Points, in no order, along strands that fork, close into loops and pass close to each other.
In the rows, zero is written as 128.
Two points are linked if the straight distance between their rows is under 101. Some points are linked to none.
J785: 97	149	161	90	167	153	151	121	124	147	118	84	107	132	119	161	130	100	86	153	171	83	126
J933: 142	98	124	139	121	100	109	95	93	162	146	127	140	177	177	118	140	197	185	166	188	165	139
J334: 141	149	172	158	135	124	134	142	114	95	162	114	128	85	63	111	103	51	150	157	111	78	140
J822: 89	163	113	105	136	158	131	113	126	129	156	130	86	92	174	117	151	118	138	120	126	119	124
J714: 173	144	166	152	120	148	90	199	143	128	173	96	106	117	74	109	140	109	85	122	93	75	109
J60: 181	99	99	161	103	135	99	136	152	129	71	136	134	121	99	125	129	127	173	131	83	112	139
J671: 122	121	110	136	133	124	87	138	140	114	104	134	124	129	171	108	154	223	146	108	115	148	141
J81: 130	95	145	163	128	113	112	121	75	154	109	88	129	143	154	150	128	158	187	164	141	109	141
J481: 138	160	129	149	139	155	102	160	144	102	169	127	126	68	94	102	149	95	148	138	119	75	148
J52: 167	92	106	154	78	133	112	132	154	93	101	163	136	92	88	114	108	109	170	133	68	136	169
J338: 157	143	186	94	123	142	142	149	120	137	197	84	95	133	74	134	110	85	54	152	134	100	136
J447: 109	109	181	107	122	100	144	108	95	154	105	105	90	162	142	105	116	148	89	103	128	191	121
J206: 81	165	120	97	160	182	140	120	126	118	137	128	111	73	139	120	150	65	148	121	135	118	116
J655: 95	149	122	107	107	105	151	114	126	85	182	166	155	121	146	151	106	141	106	130	158	118	171
J914: 103	132	134	90	151	125	136	118	111	111	89	152	116	133	108	61	147	134	124	100	107	215	115
J577: 132	139	121	94	95	148	126	94	123	111	200	142	87	91	132	162	103	103	111	181	138	90	177
J417: 128	144	178	107	127	135	130	189	137	106	160	120	159	117	83	160	96	129	26	130	138	106	137
J959: 141	131	104	119	107	171	111	125	156	148	159	149	65	78	148	115	145	109	113	113	76	147	95
J772: 129	144	93	121	144	151	134	70	161	124	47	171	138	105	135	121	131	124	134	121	123	182	91
J73: 142	111	132	114	101	171	103	131	142	130	144	115	78	93	98	154	110	103	116	151	106	92	153
J954: 134	140	156	101	109	124	131	178	144	86	192	141	146	105	104	146	102	151	61	144	129	91	167
J719: 146	131	128	112	108	116	133	90	61	126	203	116	106	130	144	143	104	149	162	185	133	77	182
J797: 129	116	118	129	163	151	107	126	121	172	101	75	124	153	129	132	179	115	163	153	179	72	119
J191: 148	142	81	102	124	144	141	103	172	109	52	206	169	123	106	118	107	129	95	122	117	198	90
J40: 170	87	163	118	73	136	122	163	133	127	143	85	116	142	59	94	116	77	119	127	89	125	171
J46: 129	120	120	114	107	172	101	158	159	132	113	125	104	94	113	126	135	126	110	121	96	115	140
J787: 103	131	106	130	137	124	129	101	144	149	123	137	134	145	203	185	128	172	121	139	191	134	117
J172: 95	146	113	72	151	169	130	131	135	141	70	119	112	129	139	113	152	140	89	96	142	169	95
J416: 133	83	124	124	133	112	111	74	109	168	98	127	140	166	158	111	173	151	195	172	201	178	140
J14: 86	136	139	67	144	160	128	166	120	115	57	103	145	145	122	121	140	150	75	94	155	147	124
J484: 128	133	186	132	117	127	119	170	110	109	105	96	140	75	103	125	80	91	114	91	51	138	100
J99: 91	163	134	143	167	89	136	129	108	111	136	136	180	148	178	147	148	157	172	104	179	108	135
J863: 165	108	87	148	128	153	111	117	159	133	93	131	139	109	66	150	122	72	161	178	140	83	146
J764: 123	122	112	182	140	87	127	106	128	108	104	164	200	152	142	129	134	112	200	106	142	131	121
J941: 160	101	107	160	119	134	104	136	141	143	127	108	138	146	102	175	112	149	122	189	172	77	160
J715: 127	115	127	170	138	120	110	137	117	130	92	101	143	124	124	136	142	136	194	134	124	101	144
J150: 135	129	104	156	106	95	103	122	105	130	169	146	141	173	180	108	144	207	170	134	167	144	156
J700: 130	123	126	150	128	117	157	89	136	158	136	123	96	134	139	154	102	74	131	143	121	124	103
J917: 123	151	120	128	133	117	158	176	134	124	136	148	146	142	131	91	135	131	98	82	109	165	74
J428: 143	122	115	104	125	134	121	166	138	123	62	133	148	149	111	87	148	180	85	78	111	175	119
J397: 122	132	139	94	106	163	112	154	149	125	156	155	92	74	151	162	98	133	46	104	84	153	120
J145: 120	100	124	114	142	136	140	72	115	181	108	93	116	172	166	128	166	118	163	161	200	142	119
J572: 178	99	86	176	113	118	111	92	139	165	102	131	131	136	143	119	139	132	201	152	124	145	96
J225: 98	102	122	110	107	146	93	89	119	95	82	140	116	98	141	124	113	143	181	159	145	148	193
J992: 127	122	139	102	105	171	81	174	138	99	102	118	108	76	131	153	122	161	94	116	103	96	177
J300: 98	155	136	81	106	140	126	95	111	106	165	142	85	62	166	177	93	128	109	151	123	115	164
J642: 61	129	154	77	158	135	126	123	103	95	40	138	144	130	135	124	114	143	95	110	151	179	138
J809: 150	100	111	170	147	105	120	89	113	162	96	134	160	168	131	109	175	112	225	143	146	139	99
J386: 131	109	122	159	119	117	124	102	129	140	123	129	127	118	136	183	81	116	146	163	137	101	134
J709: 76	133	151	118	174	102	155	113	91	133	69	144	146	156	140	114	129	116	128	91	133	193	89
J341: 151	132	101	132	126	145	119	168	163	139	201	148	119	124	118	151	144	138	64	136	135	93	127
J129: 148	73	131	133	120	113	99	125	124	148	69	123	139	173	125	88	177	176	157	130	139	163	152
J678: 149	152	146	134	136	134	134	170	140	153	166	109	104	123	120	124	127	100	90	95	73	124	66
J38: 142	134	146	130	126	120	172	137	127	148	186	100	115	160	98	111	130	72	93	128	126	123	110
J540: 166	127	152	149	143	132	116	184	143	150	148	85	112	145	84	136	116	121	64	106	98	94	79
J178: 134	146	184	107	107	92	162	154	99	83	203	124	134	110	117	136	102	135	88	140	112	90	164
J373: 169	110	138	129	85	144	117	199	157	113	130	109	140	141	66	109	130	117	88	115	96	123	159
J965: 106	137	100	90	146	177	103	78	161	130	44	148	94	97	159	124	138	140	133	125	125	186	115
J325: 146	132	109	129	91	120	125	108	118	130	214	137	118	125	135	167	94	136	133	184	152	91	183
J692: 89	156	93	80	148	165	127	138	147	136	114	157	105	97	153	121	133	148	77	92	120	173	66
J848: 144	120	106	176	136	120	108	105	141	134	128	130	159	133	95	189	91	104	146	184	183	75	136
J170: 134	125	98	180	140	87	141	144	152	101	115	169	210	162	114	143	114	141	144	110	136	106	127
J43: 92	160	175	141	181	107	171	111	92	125	133	104	134	118	126	147	107	64	141	117	125	92	80
J688: 132	140	105	130	108	114	146	94	144	118	206	165	136	138	143	146	111	117	124	156	163	126	165
J230: 137	95	123	147	141	122	154	81	122	186	115	87	112	167	132	136	151	76	164	167	165	135	100
J707: 137	138	126	148	125	145	104	151	118	118	158	107	108	92	104	144	121	126	142	138	105	66	157
J823: 105	109	107	101	140	166	103	81	135	139	44	128	106	96	154	128	131	125	173	149	147	155	161
J116: 144	118	128	144	133	106	140	128	90	164	165	89	131	192	144	150	145	157	149	177	182	104	156
J788: 107	148	161	72	127	154	149	175	133	117	130	105	153	136	91	147	101	101	37	101	148	147	116
J174: 147	138	77	109	111	142	163	112	175	116	115	199	183	136	115	142	123	101	88	119	134	176	90
J445: 114	129	142	135	117	84	131	99	63	119	156	126	132	126	159	152	89	150	173	169	134	104	169
J732: 118	136	105	119	135	113	131	104	143	105	126	175	131	135	131	67	146	159	147	93	114	204	134
J37: 166	69	141	117	97	110	121	133	124	143	67	123	127	176	88	101	143	155	114	119	106	174	153
J583: 104	143	153	157	176	101	167	123	133	129	93	124	153	135	108	164	80	71	122	120	136	119	73
J617: 113	170	170	102	126	105	154	147	93	89	201	118	115	87	139	104	134	125	125	116	92	105	147
J482: 134	129	136	170	143	110	141	126	110	124	139	107	118	124	95	112	130	59	173	143	117	91	132
J611: 166	105	148	106	89	132	134	171	153	142	124	110	147	169	76	107	119	113	64	102	108	156	123
J301: 161	101	101	183	127	133	89	119	149	136	74	118	146	120	98	160	116	114	187	169	113	89	138
J430: 155	107	84	140	129	135	119	93	160	166	90	123	108	136	149	141	137	144	149	150	128	141	97
J676: 120	137	70	136	123	124	128	76	169	123	143	186	132	131	161	139	118	153	126	124	147	176	114
J516: 126	137	117	89	132	166	129	105	131	138	91	137	82	127	114	59	158	110	134	101	95	199	100
J94: 140	111	152	120	94	111	145	159	121	115	157	126	102	133	133	121	115	172	89	113	93	134	150
J582: 116	145	90	87	120	175	112	143	162	147	161	170	81	87	162	146	137	126	63	112	106	145	85
J426: 132	152	138	144	144	114	166	158	127	163	177	101	121	152	114	89	147	77	114	95	104	128	63
J890: 132	92	101	130	132	131	123	90	158	161	75	127	137	137	179	167	132	177	141	147	174	142	96
J517: 136	113	115	145	112	118	137	155	160	122	119	157	150	132	135	149	103	169	76	106	111	134	114
J438: 146	121	187	107	90	143	141	138	121	119	176	81	107	137	63	86	123	44	116	150	107	131	164
J721: 152	105	144	107	112	111	143	163	126	116	95	132	164	172	94	95	140	129	103	87	102	167	135
J993: 91	141	134	143	151	98	168	130	113	114	111	144	158	141	150	111	114	129	110	92	124	161	98
J653: 150	95	126	170	122	88	97	117	103	147	101	138	162	182	136	86	183	160	205	127	152	146	132
J377: 137	129	122	120	119	156	135	160	158	135	125	127	126	117	114	102	134	117	102	94	83	146	100
J128: 164	108	105	150	128	161	107	119	153	171	108	107	103	124	78	138	148	79	149	159	118	92	112
J281: 140	99	88	152	81	127	89	97	139	94	106	172	137	85	126	116	97	133	193	142	101	145	186
J32: 89	128	157	95	123	115	123	124	100	99	109	140	110	133	173	123	134	227	115	115	153	156	180
J389: 111	155	165	153	174	99	150	97	79	139	150	106	109	117	128	125	122	68	195	146	137	84	112
J253: 131	167	155	126	135	154	122	192	142	106	179	108	127	101	98	98	143	91	107	125	101	100	116
J607: 135	114	168	168	138	87	114	99	42	128	132	105	142	128	163	170	103	150	204	172	128	88	144
J272: 95	115	164	119	130	99	144	125	96	105	110	128	139	146	155	140	120	174	117	121	144	132	164
J869: 90	145	119	157	179	90	129	131	129	107	104	132	185	143	138	123	149	114	186	93	154	110	113
J725: 105	126	112	128	140	118	101	104	123	114	137	133	113	124	184	128	146	238	144	122	162	165	159
J456: 129	132	149	119	99	141	110	169	130	96	145	132	101	88	142	165	96	172	82	110	77	113	146
J533: 106	150	187	113	135	123	141	143	95	90	124	109	125	81	120	106	95	95	143	99	76	131	130
J991: 105	145	173	110	150	142	118	171	102	138	90	85	123	128	122	127	111	131	94	67	103	135	103
J255: 157	101	96	145	107	129	111	141	135	168	150	100	133	178	135	155	146	178	123	164	166	93	149
J203: 103	131	156	126	144	91	131	125	84	120	135	118	166	160	175	157	140	186	149	141	183	112	160
J682: 130	109	111	147	119	120	125	121	122	134	137	125	126	148	129	96	151	134	166	119	118	128	148
J647: 153	128	95	172	119	115	137	118	136	160	180	123	94	131	127	145	126	108	143	137	114	95	105
J908: 158	101	99	149	107	109	117	96	123	169	152	127	99	174	141	86	162	166	157	135	134	162	127
J22: 135	133	118	171	156	115	145	148	157	112	89	150	185	114	102	175	78	86	120	105	106	125	63
J245: 128	144	81	147	147	119	111	107	150	111	104	177	162	129	158	94	161	171	157	92	121	170	93
J211: 102	168	117	129	143	119	135	111	100	129	184	126	95	110	197	121	155	164	139	113	139	99	124
J184: 135	107	133	136	142	109	164	107	106	176	158	88	111	198	127	124	155	104	137	156	166	112	126
J435: 122	147	88	139	134	131	116	158	154	115	147	147	133	145	162	104	167	196	108	91	126	125	127
J927: 122	133	99	156	146	100	148	146	159	83	83	180	214	130	99	144	102	105	146	118	122	141	102
J546: 113	148	185	124	131	98	151	117	69	103	168	106	103	82	133	120	108	110	165	128	98	95	135
J514: 178	92	107	151	114	145	121	131	137	185	113	91	92	149	118	113	163	121	148	130	99	106	99
J280: 104	147	158	127	154	112	146	137	95	120	139	99	134	138	128	122	148	121	146	115	146	87	146
J186: 96	133	156	79	134	160	160	130	138	140	118	104	115	137	122	176	107	102	45	126	158	136	124
J277: 125	169	145	124	134	117	147	138	97	125	228	134	88	96	169	117	150	152	121	114	104	75	118
J708: 124	104	98	116	94	157	98	80	156	97	102	164	99	83	137	128	96	141	158	147	109	169	180
J639: 137	160	67	162	148	121	107	139	175	134	134	165	161	141	168	119	167	169	139	90	135	123	85
J844: 139	134	174	117	105	105	162	150	106	135	186	101	96	151	123	111	127	123	89	112	109	121	131
J754: 115	161	176	110	129	160	126	150	136	74	149	127	140	67	70	117	103	42	121	156	109	101	144
J298: 187	97	82	145	93	129	119	121	147	183	148	111	87	178	120	100	168	155	121	142	120	123	121
J393: 161	144	84	172	143	86	153	126	157	131	113	164	196	178	120	115	151	133	141	98	139	130	82
J260: 83	117	166	77	146	134	130	114	93	135	59	109	103	138	126	105	113	146	90	95	130	195	132
J401: 61	159	130	85	130	126	152	118	135	77	132	175	166	97	153	151	90	118	98	130	156	143	150
J74: 102	134	100	121	120	121	155	111	168	96	121	190	185	106	132	155	86	105	98	123	139	154	122
J830: 101	156	124	106	175	182	121	132	148	140	124	105	105	99	110	126	159	61	120	132	152	87	104

A piece is all that can be reached along the links. How many separate loops has the piece of each point below (a circle has one, a figure eight two, a Y none), and how many tips (points with one link)?
J32 | loops 0, tips 3
J715 | loops 2, tips 1
J426 | loops 2, tips 3
J890 | loops 0, tips 3
J484 | loops 0, tips 3
J150 | loops 0, tips 2

A tip is a point with one link. Name the tips that can be reached along the links from each point below, in the order of the rows.
J700 | J150, J647
J715 | J300
J540 | J447, J959, J709
J671 | J516, J754, J393
J206 | J785, J484, J830

A fork is a point with three links, a tip a point with one. Leave the first point through the second and follow the links. Name the first fork or tip that comes.
J150, J933 | J647
J301, J60 | J325
J700, J386 | J150
J174, J191 | J301
J99, J203 | J516
J639, J435 | J170

Name the points in between on the shortest way along the links from the first point to the second, in order.
J708, J300 | J281 J52 J60 J301 J715 J81 J607 J445 J719 J325 J577
J40, J430 | J373 J611 J721 J37 J129 J653 J809 J572
J482, J516 | J389 J43 J583 J22 J927 J170 J764 J869 J99 J203 J272 J32 J725 J671 J435 J639 J245 J732 J914
J174, J682 | J74 J401 J655 J688 J325 J719 J445 J607 J81 J715
J38, J260 | J844 J94 J456 J397 J582 J692 J172 J14 J642
J959, J709 | J582 J397 J456 J992 J46 J377 J917 J993
